Each row is a point on a landscape with many valleys, with its height.
From any point a ball takes the steepest step (drop divided by distance) to one of its 2 nearest points. It stops when none of these is lower. Distance is the straight distance between rows; heights are no part of it.
gatu: [ 17  19  11  -1  -5 -35  42  23 -24 -16  18  25  26 -26  13 -16 -11   8
 -34 -29 -23  24   7   5]  h=40.1
kov: [-15  25  13  25  -9 -40 -14  20  -7  23  -8  28 -16 -32 -35   2  55  -2
  11  14 -11  17  -2  10]  h=61.0
kipug: [-16   9  19  15   0 -23 -29  45 -29  36  18 -22 -29  16 -41 -33  13 -11
  16   0   5  45  20 -17]  h=20.8
Ves: [-10  -3  -6 -21 -15  -2  17   6 -21 -10  20  18 -13   2 -13 -23  10  -7
  -7 -12  -7 -18  -6   9]  h=22.1
Vuzef: [-15  43  16  31  23 -36  -5 -12   9  18 -11   2 -16 -17  -8 -10  -4  22
 -36 -24 -28  36  29  -1]  h=53.7
Fubu: [  8   6  33  23  18  16 -18   5  30  14 -28 -21  -5   6  -4  16  10  26
   3  17 -22  30 -23  38]  h=67.6
Ter: [ -2   1 -29  -6 -27 -33  10 -14 -21   4 -11  36  -4 -38  -8  -3  35 -35
  -4  -4   8 -41  11 -44]  h=16.2
Zaba: [ 25 -31  -4 -11  -2   8  53  30  -9 -30 -18 -24  30 -17  36  23 -15   5
 -27  -1 -12 -13 -40  -5]  h=26.7
lizut: [ -3 -15  16   6 -22  -1  11  68 -53   5  -3 -37 -30   0 -33 -11  33 -21
   9  -7 -19  15 -32   5]  h=46.7
peb: [-18 -21  11  -5  -9  47 -11 -22 -10   6  -8 -32 -20  51  -9 -44   1  -6
   6 -27   9  -1   7  20]  h=54.9
taf: [  8  10  -8  -3 -10  -2 -37 -22  30   7  11  38  14  -6  -8  20  -3   1
  32  34  24  -7   3   0]  h=26.1
Poti: [  8  13  22   3 -21 -11 -28  29 -27  38   3  -4  -9   0 -37 -27   5 -22
  25  -1   2  37   7 -18]  h=9.2
nomo: [  2  -2   1 -29 -37  -5  15  28 -32  -9  28  35   1  -4 -22 -19  19 -23
  21   0  -2 -16 -20  15]  h=14.3
rigir: [ 15  33   0   2 -31 -30  -2 -36 -24  22 -13  54   4 -48 -17 -24  28 -21
  -8 -22 -10 -14  10 -23]  h=30.7
kisem: [ -6 -27   4 -18  -1  31  12  30   3 -30  31  -9   5  26  -2  12   7  11
  28  25  -6  -6 -41  51]  h=59.4
dip: [ 32  14  34  -5  -7  29   1  -5  15  -5  -1  22  31   8  -3   1 -16  19
  18   3 -17  23 -32  50]  h=65.3
lenut: [ 26 -15   7   1  -1   1  17  16 -21   5 -25 -36   9  -7  14 -12 -25  -3
 -26 -23  -5  18   2 -29]  h=68.2
fuda: [  7  20  16  22  22 -38   3  16   6  14   2  -9   7 -21   8  -7 -18  14
 -24 -13  -3  43  29 -19]  h=48.6
bel: [ 11  33   9  -6 -35  -9  -1 -28 -28  18  -6  59  -1 -35 -27 -28  34 -13
  -1 -17 -25  -9 -12   9]  h=38.8
dubun: [ -6  -3 -40 -22 -25 -18   7 -25 -19  -5  16  41 -11  -9  -7 -25  10 -31
  -8 -10  14 -50  18 -37]  h=25.6
Bip: [ 10 -31  -5   5  14  -2 -14  20  22  -3  -6 -35  11  17  17  24 -27   1
  10  21  40   6  16 -27]  h=29.5
Mepel: [ 14  16   9 -21  -4  23  30 -37 -24 -20   6  12   8  14  16 -48 -35   5
 -23 -48 -21  -7   3  28]  h=54.4
fer: [ 17 -30 -33 -24  -9   6  47   7  -6 -38   7  -1  33 -21  40  25 -18  -1
 -11   9   3 -36 -28 -14]  h=30.8
fozav: [ 24   1 -16 -18  10   6  35 -28  -2 -36  13   7  31   1  48  -9 -55   9
 -18 -23   3 -16   7  -3]  h=39.3
rivib: [ -3  19  27 -10 -20  13 -22   4 -13  12  22  30 -12  14 -41 -37  17   0
  22  -4 -10  12 -16  43]  h=48.4
nazu: [ 20   5   9  27  -2  12 -13 -27   9  27 -75 -22 -12 -34   0  16  17   3
 -28   2 -28  -8 -26 -15]  h=56.7
Bivus: [ 42  -8  33  15 -12  -8   7  56  -3   0 -16  -4  29 -23   4  25   9   2
  20  20 -18  30 -44  18]  h=63.0
depog: [  1 -23   4   5 -27  17 -18  27 -30  27 -39 -37 -45  -1 -30   2  45 -42
   6   3  -8 -12 -24 -30]  h=63.4
vuzib: [-31  13  -4  -2  -8 -38  -1  42 -12  -2  38  36 -18 -11 -30   0  52 -10
  24  18   0  -7  -5  22]  h=21.3
lipi: [-10  33  19  38   2 -52   7  26 -14  10 -10  23  -1 -48 -23  10  56  11
  -6   0 -23  33   3  11]  h=59.1
Sibiz: [  2  18  -3  34 -12 -50  -2  -3 -22  27 -39  18  -7 -58 -15   4  41 -20
 -11  -5   1   7  23 -50]  h=48.0
boda: [ -4 -14  14   6 -15  -6  12  56 -57  17  -4 -47 -25   6 -24 -27   9 -19
  -7 -16 -12  28  -8 -23]  h=53.4
mepo: [-12   2 -21 -26 -33   3 -17 -15 -17  10  29  43 -13  15 -29 -34   8 -36
  17  -2  28 -41  13 -23]  h=32.5
Rokap: [-17 -32 -24  -8 -21  -1   6  25 -15  -4 -10  -9 -30  -6 -12  14  34 -32
   6  22   8 -37 -19 -21]  h=42.0
rab: [ 11 -15 -40 -16  12   4  32  -9  12 -38  26  14  44 -15  50  41 -30  12
   0  19  16 -31 -14 -13]  h=33.2
samif: [-11 -23  -6  -8  -6  41 -23 -39  -5  11 -16 -22 -20  42  -6 -32  -1 -12
   3 -15  17 -24  17 -15]  h=49.4
Divo: [-13 -15  23  -9 -13  35 -20  10 -17  10   7 -21 -17  43 -29 -38  14  -2
  19 -11   2  12  -3  32]  h=57.9
zake: [ 12 -25 -12  -7 -13 -25  18  32 -14  -5  -2  -5  10 -19  16  14  -3 -24
   1   5  19  -8   2 -36]  h=13.6
pifup: [ 17  16   8 -27 -10  34  28 -34  -9 -28  15  32  22  12  13 -31 -29   9
  -6 -30 -21 -12 -21  47]  h=50.7
soze: [-20   5 -19  23   4 -43  13  10 -34  14 -14 -14 -33 -12  -9 -20   7 -10
 -46 -31  -6   0  37 -51]  h=59.2
Kopo: [-18 -29 -31 -21  -5  47 -13 -38  13  -8   6  -7  -7  25   7   9  -3  -9
  18  23  26 -45  -7  -1]  h=39.5
tus: [  8  -6   1   2 -32   1 -23   9  -8  23 -29  23 -17 -28 -25  15  53 -38
  31  22  -1 -19 -26 -12]  h=47.7
Tazol: [ 37 -15  25 -20 -23  47 -11   1   6 -10   5   8  32  27  -4   7 -18   3
  39  12   8   2 -33  37]  h=66.6
voz: [  7  16   9  -4  -2  13 -53 -41  36  14  17  25   9  24 -14  -1 -21   6
  34  13  34   4  28   8]  h=26.6
fot: [-25 -39  -3   3 -10  41  -6   0 -11   1 -33 -53 -44  28 -19  -4  33  -5
 -10   1 -10 -24 -25  10]  h=69.4
vaku: [ 24  27  12  20   2   6 -36 -48  34  29 -44  19   6 -26  -3   7  -1  14
  -5   5 -12   8  -4  -1]  h=49.8
todo: [  4 -13  13   1  -8 -30 -10  65  -3  -7  23   5   2  -8 -10  19  30 -11
  39  35   8  13 -16  17]  h=40.4
tel: [ 15  14   3   8  34 -31  27   6  29 -21   8  -3  38 -13  42  25 -36  26
 -29 -12  -7  26  22  -5]  h=48.5
Vipi: [-47  25  -5  -6   8 -37  14  32 -10 -11  45  27 -25   3 -27 -11  42  10
  -3  -1 -18  -6   3  27]  h=15.2
lilik: [-28  17  -7 -29 -18   0   9  -1 -27  -5  43  43 -19  19 -35 -45  20  -6
  -1 -18  -8 -24  -2  27]  h=31.0
mafo: [ 13  40  24   1  11 -45  26  15   4  -9  29  38  35 -23   7   0 -10  24
 -16 -23 -23  41  17  17]  h=35.1
Silu: [ 36  23  28   3  -7  19  -7 -29 -24  30 -24  -9  10   1  -2 -45 -35  -2
 -15 -44 -17  42  13 -15]  h=48.1
Kesud: [ 22  -5  13 -29 -21   4  21  27 -27 -13  36  13  24  13  -4 -28 -25  -7
   8 -21   8  12  -3   8]  h=53.2
ner: [ 10 -36   0 -14  -7   9  50  46 -20 -30   3 -25   8   6  16   5  -5  -1
 -16  -1 -11  -6 -30  10]  h=21.6
pamil: [-18   6 -18  -5   3 -17  20   8  11 -24  33  31  15 -24   7  30  25  11
   9  23  -8 -15 -13  22]  h=43.3
safa: [ 38 -45   5 -22 -14  40   2  -2  -8 -10 -22 -50  34  31  21   2 -35 -14
  13 -17  36  -9   0 -26]  h=15.9
mef: [ 13  10   6   5   6 -27  -2   9 -10  16   8 -13   9  -3  10 -22 -36  -1
 -21 -23  15  32  43 -36]  h=44.3
Kozu: [-12 -21 -14   3   8 -28  16  39   0 -11   5 -20  -7 -10  11  23   1  -5
 -10  14  15   1   3 -23]  h=6.8
nolod: [ 42  32  32   7 -14  10   1 -25 -15  20 -28  17  15 -20  -6 -28 -21   6
 -17 -30 -36  29 -11  13]  h=54.3
Nanop: [ -3   4  18  -4  10  13 -40  -4  36   3  24   7   6  31 -17   6 -11  15
  42  23  21  20   8  32]  h=23.2
kon: [ 27  16  17 -20  -9  18  -5 -29  -9  -6  25  22  32  33   3 -39 -55   2
  12 -42  18  16  29  17]  h=53.9
petab: [  6  21   8  -9   0 -19  26   7 -24  -7  27  21   8   2   5 -41 -25   7
 -26 -42 -16  18  20   9]  h=45.8
fab: [ 11  -9   1  24  19 -21   6  17  29   1 -31 -22  17 -26  25  36  -1  16
 -17  23   1  11  -6 -16]  h=71.4
dag: [-50  16  -9   0   9  32 -10 -34   4   1  12   8 -50  29 -23 -16  29  12
  -5   2 -23 -25 -12  49]  h=57.3
pefuv: [ -7  11 -22  -8 -15 -24  21 -15  -4 -17  13  57  25 -44   5  19  34  -2
   7  15  -1 -24 -10   2]  h=44.7
farog: [  3  18 -14  -7  36 -13  38 -19  11 -33  13   2  24  -1  49   0 -47  23
 -37 -27 -12   0  20   7]  h=43.7
bog: [ -8   9  13   1  27  18 -18 -15  40  -8  14  -4   7  26   9  16 -20  23
  14  13   6  17   7  32]  h=19.7
papeg: [ 14  16  30  14  -3   4 -15  -3 -20  30  -5 -17  -2   6 -16 -38 -24   3
  -6 -24  -9  49  18  -7]  h=40.9
fef: [ 26 -19   9  -3  12   6  -4  10  18  -8  -1 -21  31  18  22  13 -47   9
   6   1  33  16  18 -13]  h=25.4
keso: [ 14  35   4  21  28 -20  -2 -42  30   4 -18  12  15 -20  27   7 -25  22
 -28 -14 -16  13  22  -5]  h=44.2
potu: [  2 -11   3  11 -20  -4  -8  33 -41  31 -24 -38 -34  -3 -26 -11  22 -35
   0 -13  -7  13   1 -47]  h=59.0
nok: [-18   3   5  35   5 -39  -5  41 -15  20 -20 -29 -31 -20 -17   6  27  -1
 -19   1 -12  24   9 -19]  h=65.7
dav: [  0 -12  -8 -10 -10 -15  10  29   7 -19  21  21  17 -15   4  30  16  -7
  27  35  13 -13 -17  10]  h=42.1
sov: [ 21   4  -7  13 -11  -2 -12 -38   4  21 -60  -4  -6 -42   3  12  17 -13
 -21  -1 -11 -22  -8 -43]  h=53.5
vog: [-25  -2  -5   8  30  20  17   2  24 -20   9  -8  -5  -1  12  38  19  35
  -1  24 -38  -6 -39  49]  h=75.8
zub: [-26 -26  -3  -2   0  45  12  -7 -10 -12 -13 -39 -29  29  -5 -12  14   6
  -9  -1 -17 -19 -26  33]  h=71.7
riv: [-17  28  14  29  18 -40  18  21   3  -5  -1   7  -9 -29  -9  21  39  25
 -23  -4 -30  22  -2  22]  h=56.6
dut: [-27 -19  -1   0 -14 -10  -8  52 -41  11  13 -21 -46  15 -43 -22  37 -21
   8   0   1  -4  -6  -3]  h=37.1
nem: [-28  21  17  22  19 -37 -18  37 -12  24  19 -17 -32  16 -32 -23   7   9
  -6 -11  -6  44  32   1]  h=29.6
tupo: [-12 -10 -11   9   2   3  21   1  -6  -5 -27 -20 -24 -10   5   8  12   7
 -37  -1 -19 -17 -16   4]  h=63.5
zis: [  8  24   0  22 -24 -27  -4 -27 -22  29 -44  30 -10 -51 -23  -5  43 -20
 -15 -16 -17  -9   1 -28]  h=40.3
Luvuv: [ 26   5  52   9  -4  25 -17  20  -5  14   5 -17  17  27 -14 -23 -20  14
  24  -6 -10  57 -12  41]  h=61.3
zosiv: [  9 -26  -6  -3  -7  18  16  -1 -17  -5 -34 -39 -11  -1  10  -2  -7  -9
 -29 -14  -5 -17 -14 -23]  h=65.8
fivi: [-29  24   3  17  39  22  11 -36  26  -9 -16 -15 -24  14  19   7 -10  29
 -27 -14 -38   0   1  39]  h=56.4
noki: [  5   8 -21 -27  -1   0  -8 -25  16 -24  49  38  31  20   8  17 -38   4
  25   8  41 -18  21   3]  h=30.9
lur: [-41  36 -15  -7  12 -35  18  -5   0 -13  41  41 -12  -6 -11 -10  23  13
 -16 -11 -19 -10  19  19]  h=5.9
filuk: [ -6 -35   2   9  32  26  16   9  20 -20 -24 -68  16  34  41   9 -30  18
 -14  -6  10  10   2   3]  h=23.5
Nad: [  2   2  28  14  17   5   3  18 -15  18  -3 -43  -4  21   0 -31 -22  11
 -17 -26 -10  52  21   3]  h=33.0
foz: [-21 -38  -6   7  14   6   5  30  -7  -4  -5 -63 -25  31   4  -6   2  -1
 -12  -3  15   6  13 -11]  h=76.1
taz: [ 16  12   9 -28 -11  -3  16  -2 -24 -13  43  30  26  15   0 -46 -40  -2
  -4 -41   5  13  20   9]  h=50.2
dese: [-62  32 -31 -10  34   3   0 -41  21  -8  52  35 -23  19  -2   0   7  17
  -4   3 -15 -25  20  23]  h=50.9
rufa: [ -8  16  39  18  35  -1 -17  12  19   7   6 -27   0  33   1 -13 -23  25
  -1 -16  -9  56  27  25]  h=22.9
zosar: [ 11  -4 -14 -22 -42 -20  19  15 -32  -7   7  44   5 -30 -12  -5  32 -36
  14   0   6 -30  -9 -20]  h=4.8
kemaz: [-15   0  17   4  11 -30  -2  57   5 -11  36  -3  -9   6 -11  16  27  11
  21  23  -7  23  -5  31]  h=38.5
fumus: [ -4 -15 -18 -35 -19  10 -16  -6   2 -15  45  25   8  26  -9  -4 -15 -15
  35  11  46 -25  14  -8]  h=28.2
fini: [ 22   8  -8 -20 -34   3  25 -21 -15 -14   1  58  35 -39   4   5  19 -11
   7   2 -11 -29 -34  11]  h=46.5
Savuz: [ 55 -32   5 -25 -23  27   6  11  -4 -10 -20 -20  40   1  16  21 -29 -25
  19   0  26 -13 -25 -32]  h=5.8
Lufu: [ -8 -19 -25 -14   8  44  -3 -23  23 -19  18  -2  14  16  19  31 -17  10
  25  29  17 -28 -23  18]  h=36.9
zako: [ 29 -13  12  15   5  -5   1  19   8   7 -34 -31  15 -14  15  17 -17   0
  -9   4   0  15  -8 -25]  h=70.1
Tum: [ 18  -1  14  -8   3  32   8 -40  -8  -2 -14 -14  10  28  22 -43 -44   2
 -15 -45  -3   7  16  14]  h=58.9
Zipu: [-31   2 -33  -7  24  -5  31  -8   8 -26  26   5   2 -14  26  31   6  20
 -18  15 -16 -22  -7  10]  h=45.4
sube: [-12 -53 -20 -25 -12  47  12  -3 -12 -19 -10 -44 -11  32   9  -7   2 -17
  -2   2  18 -35 -13 -10]  h=34.1
tosik: [  9  -6  15  12   1  19  -6  -2  20   4 -30 -10  -2  -6  -1  24  16  11
   2  21 -21   3 -37  25]  h=66.5
Guguf: [ 58  -4  19 -12 -29   7   2   3  -3   4 -20  10  44 -20   6  10 -22 -16
  15  -3   9   9 -19 -18]  h=13.3
Goka: [ -7 -17 -19  -5 -26 -17 -12  25 -16  15 -15  15 -21 -21 -21  14  50 -52
  32  24  19 -29  -5 -36]  h=45.0
bemur: [  2  19  28  -1  24  10 -22 -17  25  -1  17   4  17  32   6 -13 -38  21
  11 -15  12  34  33  25]  h=13.5
Visop: [ -9  15 -28 -11  34  26   3 -59  31 -24  23  15  23  23  43  18 -54  19
   6   1  18 -19  19  11]  h=35.9
Bipo: [ 28   3  19   6 -18 -21 -18  31 -14  28  -6   8   9 -22 -14  -2   1 -24
  24   6  11  31   6 -28]  h=19.1
fipe: [-51  20 -31  -2  39   4  18 -25  25 -21  39  15 -10   1  19  29   6  25
 -12   9 -28 -20   5  26]  h=47.9
Vala: [-46 -38 -41  -9   8  31  -8 -20   9  -8  17 -25 -31  41   3  -5   8  -6
   6  18  27 -40  14  -7]  h=42.5
bet: [ 15   7  -5  20 -16 -37  -3  10 -29  33 -40  -7  -5 -44  -3   2  19 -34
 -14 -13   1  12  16 -73]  h=54.0
figer: [ 30   3   6   3 -13  20  -4 -23  21   6 -42  13  27 -29   9  32   9   3
   8  24 -14 -14 -42   1]  h=65.2
Moz: [-22  10  -4  21  23   8  13 -16   1  -6 -26 -24 -34   1   7   0   4  20
 -45 -18 -28  -3   1  16]  h=60.5
zez: [-32  29  -9   3  11 -24 -13 -17  10   9  22  31 -21   3 -21 -18  13   3
 -11  -8  -1  -5  28   0]  h=16.0
fetu: [-21  -4  -7  33  18 -32   0  28  -8  15 -18 -41 -39  -5  -4  -2   6   5
 -41 -12  -4  17  28 -33]  h=64.0
Pud: [-14 -46 -35 -22 -15  34  23   4 -18 -18 -15 -27 -25   6   7  13  18 -22
  -6  14   1 -53 -29 -16]  h=38.4
Zesu: [-35  -6 -35  23   1 -32  10  -4 -16   5 -17 -11 -43 -13  -8   0  29 -11
 -38  -5   1 -30  23 -44]  h=53.3
zefi: [  9  21 -11 -15  23   5  -7 -42  33 -19  33  22  37  24  24  17 -56  19
  18  -3  30   2  30   9]  h=33.1
luv: [  6  -4 -12   2  -9 -14 -28 -11  24  14 -19  20   3 -26  -2  29  15 -13
  19  31  22 -18   0 -23]  h=23.7
Zuf: [ -9 -13 -12  28  23  -3 -11   4  39   7 -41 -31 -10 -19  15  51  20  17
 -10  41   2  -6 -21 -10]  h=72.5
zedu: [-37 -30  -5   8  21  30  16   2   0 -16 -11 -58 -28  39  10  -9   0  15
 -18  -6  -5  -5  -4  26]  h=73.8
tebe: [ -5 -17 -21   1   5   3 -34 -31  15  14 -12 -16 -16  16   5  -7 -17 -13
  -2   8  37 -17  42 -47]  h=39.1
nel: [ -7  22  22  27   2  16 -16 -26  -1  28 -41  -9 -35  -6 -27 -15  16  15
 -25 -13 -39  14 -13  25]  h=63.7
Zel: [-13   8 -39 -15   2  24  -8 -65  16  -3  12  41   0 -14  13  12   1   5
   7  19  -2 -47 -13  10]  h=41.4
mig: [-23  30 -18   8  23 -37  -8 -27  23   3  20  26 -12  -1   5 -14 -15   8
 -21 -11   6  -2  51 -20]  h=24.1
tinid: [ 14  20  -1  13   9 -10  -9 -32  32   5 -13  26  23 -26  15  20  -3  14
  -9  12  -7   5   1   1]  h=47.4
medi: [ 38  -3  -1  15 -11 -23  15   9 -14  14 -55 -19  19 -50  15  19   4 -22
 -23 -12  -7   3  -9 -60]  h=59.3
Riko: [-13 -30 -16  -6  30  28   6   2  28 -26   9 -47  14  39  32  21 -25  19
   7  13  24  -1   9   9]  h=15.6
Medin: [ -5  -5 -28 -14  25  25  14 -15  26 -29  34  10  36   1  40  50 -26  23
  17  28  13 -22 -21  16]  h=35.2
Duzi: [-26  11   0  31  -9 -38 -21  31 -11  25 -13  -1 -40 -19 -33   5  50 -13
   8  11  -4   9   5 -15]  h=63.1
Guf: [ 38 -10  11   4 -16   3   4  21  14  -2 -29  12  34 -29   7  40  15  -6
  22  26  -1   1 -44   4]  h=64.3
fuba: [ 33  -9 -18 -23 -12  12  12 -32   0 -20  -4  16  31  -8  22   0 -36  -9
  -4  -9  15 -30  -3 -16]  h=35.3
Baz: [-17 -26  -2   3 -18  24 -25  -2 -13  23 -23 -31 -45  19 -31 -13  33 -22
   1   2   1 -17  -7 -16]  h=66.7
Div: [-38   0  -7  -4 -15 -18 -12  36 -27  13  28  22 -43  14 -46 -28  49 -21
  19   6   6 -16  -3  10]  h=28.4
bor: [ 15  28  29  -1   8 -43   5  33   6  -3  41  23  34  -8  -2   1 -19  14
   7  -9   0  50  24  11]  h=31.6
sulif: [-45 -17 -33  -1  13  -2 -15  -1  21  -3  20 -10 -31  17  -1  13  19  -6
  10  36  25 -29  14 -16]  h=45.3
kegu: [  6 -17  10 -25  -4  19  23  17  -9 -30  27 -10  20  34  13 -17 -24   9
   6 -14   7   7  -3  26]  h=55.5
zuvem: [ 10 -22  -4   3  -1  -5 -29   4   6  17 -16 -26  -3   7   1   1 -14 -19
   7   8  35   4  33 -53]  h=34.5
daro: [-45  32 -11   9  57  11   9 -40  40 -12   6  -3 -11   4  28  33  -6  33
 -21   3 -40  -1   5  29]  h=52.0
zes: [-28 -13 -14   7  35  47   5 -14  30 -16  -7 -30  -9  11  22  43   9  30
   1  33 -25 -14 -43  41]  h=74.7
bedu: [-16  21  -5  16  25 -55  35  17   8 -22  13  18  15 -37  13  24  23  25
 -24  -1 -16  10  15   2]  h=53.8
gofip: [ 29  17   0 -21 -17   8  31 -21  -3 -24  18  48  37 -18  15  -1 -19  11
  -3  -9 -14 -12 -23  26]  h=48.3
Bol: [  5 -13  -5   6   3  32 -45 -54  25  24 -38 -28 -13  25   4 -10 -13 -10
   4  -3  27 -14  25 -30]  h=43.8
lopo: [-27  12   2  14   7  35 -16 -39  12  11 -23  -7 -43  15 -22  -8  25  15
  -9   1 -29  -9 -21  43]  h=60.2
Gusot: [  2 -19  18 -18   7  37  14  17  10 -28  24 -16  20  40  11   4 -14  21
  20   5   1  12 -19  52]  h=57.5
tepez: [ -4  -5  15   1   5 -43  -9  69 -11   2  46  -8   3  12 -14  -8  -5  -6
  23   9  21  36  26  -7]  h=19.3
gaz: [ 24  -2  48   7 -14  18 -14  35 -20  17  -9 -15   2   5 -24 -14   8   0
  23   3 -23  41 -36  33]  h=58.1
dusot: [ 31  -2  23  19 -18  22 -16  -4  -5  32 -68 -19 -10 -28 -17  16  28 -13
  -5   5 -26   2 -42 -10]  h=54.1
Tur: [ 17  -9  -4  -5  -9 -26  -9  15 -11  18  -4 -15  14  -6   6  -4 -30 -22
  -3  -8  34  14  38 -67]  h=39.4
Zom: [ 31   8  25   0  14   7 -12 -10  18   5  -6  -8  31  17  17  -6 -50  14
   0 -16  18  30  19   5]  h=20.2
Famu: [-13   5 -14 -33 -23  15  -6 -24 -19  -5  44  41  -7  31 -24 -55  -5 -18
  11 -19  17 -30  14   6]  h=39.2
Nutu: [  1  25  36  24  18  10 -19 -10  17  23 -20  -9 -18   1 -15  -6   1  23
 -12  -5 -30  39  -3  33]  h=66.4
Disi: [-13 -21  10 -14 -16  33  -5  21  -7 -14  15  -9 -20  29 -24  -5  26   1
  27  21  -8 -14 -40  50]  h=61.2
bof: [  6 -11  10 -14  -8 -20 -21  45 -10   0  43  -1  15  28 -14 -11 -20 -10
  39   8  47  25  28 -11]  h=22.8
bopiv: [  3 -49 -18 -20  -3  40  11 -20  -5 -19 -13 -49  11  38  31 -12 -30 -13
   0 -16  35 -28  15 -24]  h=26.2
zitu: [ 31  11  15   7  -7 -30 -23   9  17  14  -5  22  24 -19   1  18 -16  -1
  20  12  24  24  15 -24]  h=24.7
Gofo: [ 33 -12  14   8 -28   9 -11  24 -10  25 -54 -10  -3 -34 -12  30  40 -38
  19  16 -11  -1 -39 -23]  h=50.8
tov: [-41 -10 -40  12   7 -27 -20  -1  19   8   4   9 -35  -7  -7  21  31 -14
   8  41  30 -28  20 -35]  h=46.8
bes: [  1  32  21  -4 -26  -9 -14  -1 -10  21  18  56  -6 -14 -39 -23  36  -5
  24  -1 -17   4 -16  35]  h=44.8
naza: [-12  12 -23   3 -22  -4 -24 -48   7  22 -19  36 -27 -24 -24  -2  35 -19
  -1  14  -3 -42   3 -23]  h=45.7
visi: [-66  16 -21  -9  27  24  -8 -39  13  -7  34   9 -42  38  -8 -16  14  12
  -1   2  -8 -27  12  35]  h=54.2
vedem: [-17  11  26  12  22 -29  -7  48   6   3  28 -16 -15  11 -19  -3   9  19
   2   4 -15  40  12  28]  h=35.7
fanu: [ 43  15  25   3  -7 -25  -9  25   4   4  19  22  47  -6   3  12 -41   3
  22   0  21  41  15  -6]  h=28.1
tigin: [-10  17  -4  19  38  -8 -14 -36  30   8 -18 -15  -8   5  22  -3 -28  16
 -26 -10   3  12  36 -13]  h=38.9
mesor: [ 43  15   6 -20 -14  14 -16 -50   1  -2  10  31  31  12   6 -24 -51  -2
  13 -29  22  -4  21  -3]  h=56.5
Sirab: [-17 -23 -12  20  31  28  -9  -2  40  -4 -32 -43 -11   1  16  46  10  22
   1  40  -7 -12 -33  11]  h=73.4
zope: [ 24 -17   9   2  25  32  30   9  21 -29 -15 -37  42  24  44  18 -47  27
 -10  -6   1  14 -15  15]  h=30.6
givad: [ 10 -14 -12 -22 -17  14  -9 -14   1  -6  11  14  10  15   2 -10 -22 -13
  14  -3  28 -21  11 -18]  h=31.3
Visuf: [-21  16 -31  -6  31  21  -6 -58  35 -14  17  21  11  -2  32  26 -23  20
   1  13   0 -27   6   9]  h=39.0
midon: [ 11 -18   1 -32 -19  -3  -5  27  -7 -17  54  17  26  29  -7  -8 -24  -8
  42   3  49   0  15   3]  h=25.5
mul: [ -8 -49 -10 -15  12  15  39  43  -3 -37  17 -43   7  24  28  14 -13   7
  -3  11   7 -10 -14   8]  h=15.1
mer: [  7  11 -11   2  14 -40  33   9  14 -24  17  17  32 -28  32  24 -15  19
 -22  -1  -1   4  15  -7]  h=51.2
kom: [ 44  12  12   0   4  18  -2 -45  -8   7 -32  -8  15  -1  23 -31 -42  -1
 -23 -38  -8   5  14 -14]  h=54.5
zades: [  9  -5  35 -11 -28  25 -19  27 -31  16  12  -9  -8  24 -35 -36  10 -11
  29  -6  -8  22 -22  25]  h=53.6
fop: [-22  13 -31   3  -8  10 -11 -58  13   5  -7  34 -16 -21  -4  12  28   3
  -1  23  -9 -40 -13   0]  h=43.2
Kiror: [-35  -4 -35  19  -1 -32  -3  -8   3   7 -18  12 -35 -28 -12  19  48 -16
  -7  23   6 -36  11 -36]  h=49.1
lali: [ 15 -18 -21  -2 -11 -20   3   5  10  -3 -27   4  14 -37  19  35   9 -19
   5  24  19 -27  -5 -43]  h=19.8
pigi: [ 35  24  23  13 -15   6 -20 -31   1  30 -37  20   9 -27 -10  -6  -1   1
  -4 -10 -21  14 -14  -2]  h=52.3
vazap: [ -2   5 -24  10 -13 -10 -23 -48   6  27 -42  10 -27 -27  -6   5  23 -20
 -15   6   0 -36  12 -48]  h=49.2
Mimen: [ 28 -10  36  14  -5  -4   3  53 -13   8  -6 -25   9  -2  -6   5   0   4
  16   6 -12  43 -24  10]  h=61.1
pel: [-18   5  -3  10  12 -56   9  53   0  -1  32  -2  -2 -13  -2  11  10   1
   0   9  15  21  24 -17]  h=14.2
Dev: [-19 -26 -17 -11  28  23  31  15  13 -38  21 -31  12  20  38  27 -21  21
  -9  15   3  -9 -14  22]  h=7.6
Totos: [-22  14 -22  11  32 -27  13 -18  17  -8   8  -4 -13  -3  24  -4 -17  15
 -36 -11  -1  -7  40 -18]  h=31.7
soni: [ 29  30  48  -4  -5  25 -10 -11   3   8   6  20  21  14 -13 -28 -27  19
   9 -22 -23  43 -12  49]  h=63.8

For each start below, name the point where the ball stops.
zedu -> lur
pigi -> lur
Duzi -> Kozu
Gofo -> Savuz
fetu -> Dev
sov -> Kozu
fozav -> Kozu
Lufu -> Dev
Gusot -> Poti
Sirab -> Poti
pifup -> Poti
